A landscape with many peaks, sampled at points; each row gives a point and its height.
A climber steps from a point to whichever of its 4 nearest points has the largest rise for the distance, and stops where none of them is higher. Distance is the straight distance between rows; heights are no part of it.
k682 h=595: [35 1 21 10 54 -47 42 -1 27 -28 0 13]
k197 h=587: [20 4 37 13 36 -37 28 -20 -19 -38 9 65]
k861 h=697: [13 19 19 11 29 -13 16 -37 18 -27 32 31]
k984 h=704: [-6 -3 -40 -4 4 24 19 -5 21 27 -2 -29]
k869 h=250: [47 -10 -7 -12 36 -25 31 -10 36 5 -15 -8]
k465 h=372: [-64 -5 7 13 -40 1 -12 25 12 3 -7 -36]
k670 h=419: [-12 -18 -21 -23 -6 35 -18 18 -36 15 -21 6]
k4 h=623: [-12 -27 1 -10 -35 18 -66 13 -36 -25 -11 -4]
k381 h=687: [15 28 15 21 -4 5 -4 -44 16 -8 41 36]
k769 h=609: [24 7 25 20 21 -17 11 -34 -3 -26 16 64]
k991 h=345: [-56 43 11 23 -31 14 4 15 -1 16 37 -15]
k260 h=508: [-20 -30 -14 -10 -31 28 -38 20 -24 6 -23 -13]
k222 h=386: [-3 -15 -17 -37 4 26 -19 7 -59 -2 -20 6]
k827 h=176: [58 0 -11 -26 28 -4 15 -12 -4 35 -30 -3]
k320 h=568: [23 -4 25 25 22 -34 35 -12 -36 -27 -1 72]
k64 h=731: [21 24 15 17 22 0 3 -42 14 -16 32 47]
k615 h=666: [20 11 -1 6 40 -16 31 -24 34 -9 17 -3]
k630 h=309: [-61 47 30 19 -52 16 2 15 2 15 38 -11]
k616 h=504: [26 -6 -30 -25 8 12 22 -11 10 30 -18 -12]
k993 h=407: [-14 -24 -23 -29 -4 27 -37 14 -58 -10 -10 13]
k290 h=318: [26 -3 -19 -39 20 20 2 1 -42 28 -19 3]
k355 h=72: [63 -8 2 -13 37 -35 22 7 19 26 -33 -1]
k780 h=705: [5 10 -25 4 25 1 32 -15 35 7 17 -17]
k626 h=663: [-7 52 7 22 -17 29 7 -21 7 6 49 12]
k489 h=693: [-32 27 -7 10 -3 21 10 1 16 11 41 -13]
k885 h=537: [27 -5 -17 -9 32 -12 31 -18 34 10 -5 -18]
k452 h=554: [-18 -30 -12 -7 -37 18 -53 18 -30 -1 -16 -6]
k211 h=631: [-5 -17 -32 -17 -10 34 1 9 -9 32 -22 -15]
k653 h=647: [-34 -19 -23 9 -28 22 -2 27 8 19 -12 -24]
k730 h=249: [-71 38 22 19 -38 10 1 26 8 11 20 -25]
k694 h=694: [-6 -8 0 -23 -29 5 -74 18 -48 -41 2 -10]
k805 h=211: [-75 33 41 7 -48 2 -4 21 -1 8 18 -26]
k589 h=510: [9 -23 -28 -29 -5 36 -14 12 -31 26 -24 -5]
k970 h=496: [47 -14 15 4 49 -54 43 17 24 -16 -22 9]
k144 h=711: [-19 10 -26 1 9 23 22 -7 28 12 16 -27]
k268 h=730: [30 17 16 5 51 -35 30 -20 30 -33 12 20]
k635 h=736: [-56 5 -9 17 -22 21 2 19 13 10 5 -35]
k976 h=464: [-54 -25 -4 8 -48 7 -27 26 14 5 -14 -32]
k387 h=441: [-37 -36 1 5 -51 17 -43 20 -8 -2 -23 -29]
k106 h=553: [-14 -26 12 -1 -68 2 -71 7 -26 -11 -16 -15]
k70 h=702: [-31 4 -26 12 -8 25 14 12 21 19 10 -27]
k944 h=522: [30 5 -2 0 44 -37 39 -17 40 -14 7 -2]
k506 h=567: [19 -1 26 19 50 -60 46 -2 -15 -44 3 42]
k115 h=380: [-47 -28 20 9 -65 -2 -36 21 6 3 -15 -44]
k847 h=712: [13 36 5 6 23 -2 12 -31 23 -12 38 19]
k922 h=640: [25 8 28 20 32 -21 23 -35 3 -30 17 49]
k370 h=646: [5 -4 9 -11 -48 -3 -85 5 -34 -43 15 -20]
k596 h=82: [67 -2 3 -24 37 -26 11 -4 -7 33 -37 0]
k329 h=550: [-47 41 -2 15 -21 29 12 13 12 12 36 -21]
k366 h=560: [22 -3 25 23 18 -17 17 -30 -16 -29 7 73]
k776 h=701: [-12 46 -4 13 5 20 14 -20 17 -3 50 2]
k254 h=706: [40 -8 -20 -19 23 2 26 -13 20 22 -15 -13]
k403 h=54: [75 -11 8 -13 40 -46 17 23 8 24 -33 1]
k101 h=487: [-30 -38 9 8 -73 1 -57 12 -5 -7 -23 -31]
k459 h=469: [-12 -22 -18 -23 -19 38 -41 17 -36 3 -19 8]
k396 h=615: [23 2 26 11 58 -53 41 -9 17 -37 3 24]
k237 h=674: [-20 -13 -35 -2 -19 30 4 11 4 30 -22 -16]
k798 h=494: [-27 -31 -11 -2 -40 18 -39 19 -9 0 -30 -11]
k281 h=66: [72 -2 3 -19 45 -40 4 4 -4 32 -30 2]

For each start below, name the point where the climber stops.
k403 | k268
k630 | k144
k281 | k254
k798 | k694
k290 | k144
k730 | k144
k222 | k144
k776 | k64
k197 | k64
k355 | k254
k506 | k268
k976 | k635
k106 | k694

Call two points neighbours if one is among the 4 nearest of the other. Go from one point of each pair to the other, from neighbour to neighbour, staying as high as possible. Name the lowest point that can't be avoided.
k254, k635 | k885
k64, k144 | k489
k268, k635 | k615
k144, k635 | k70
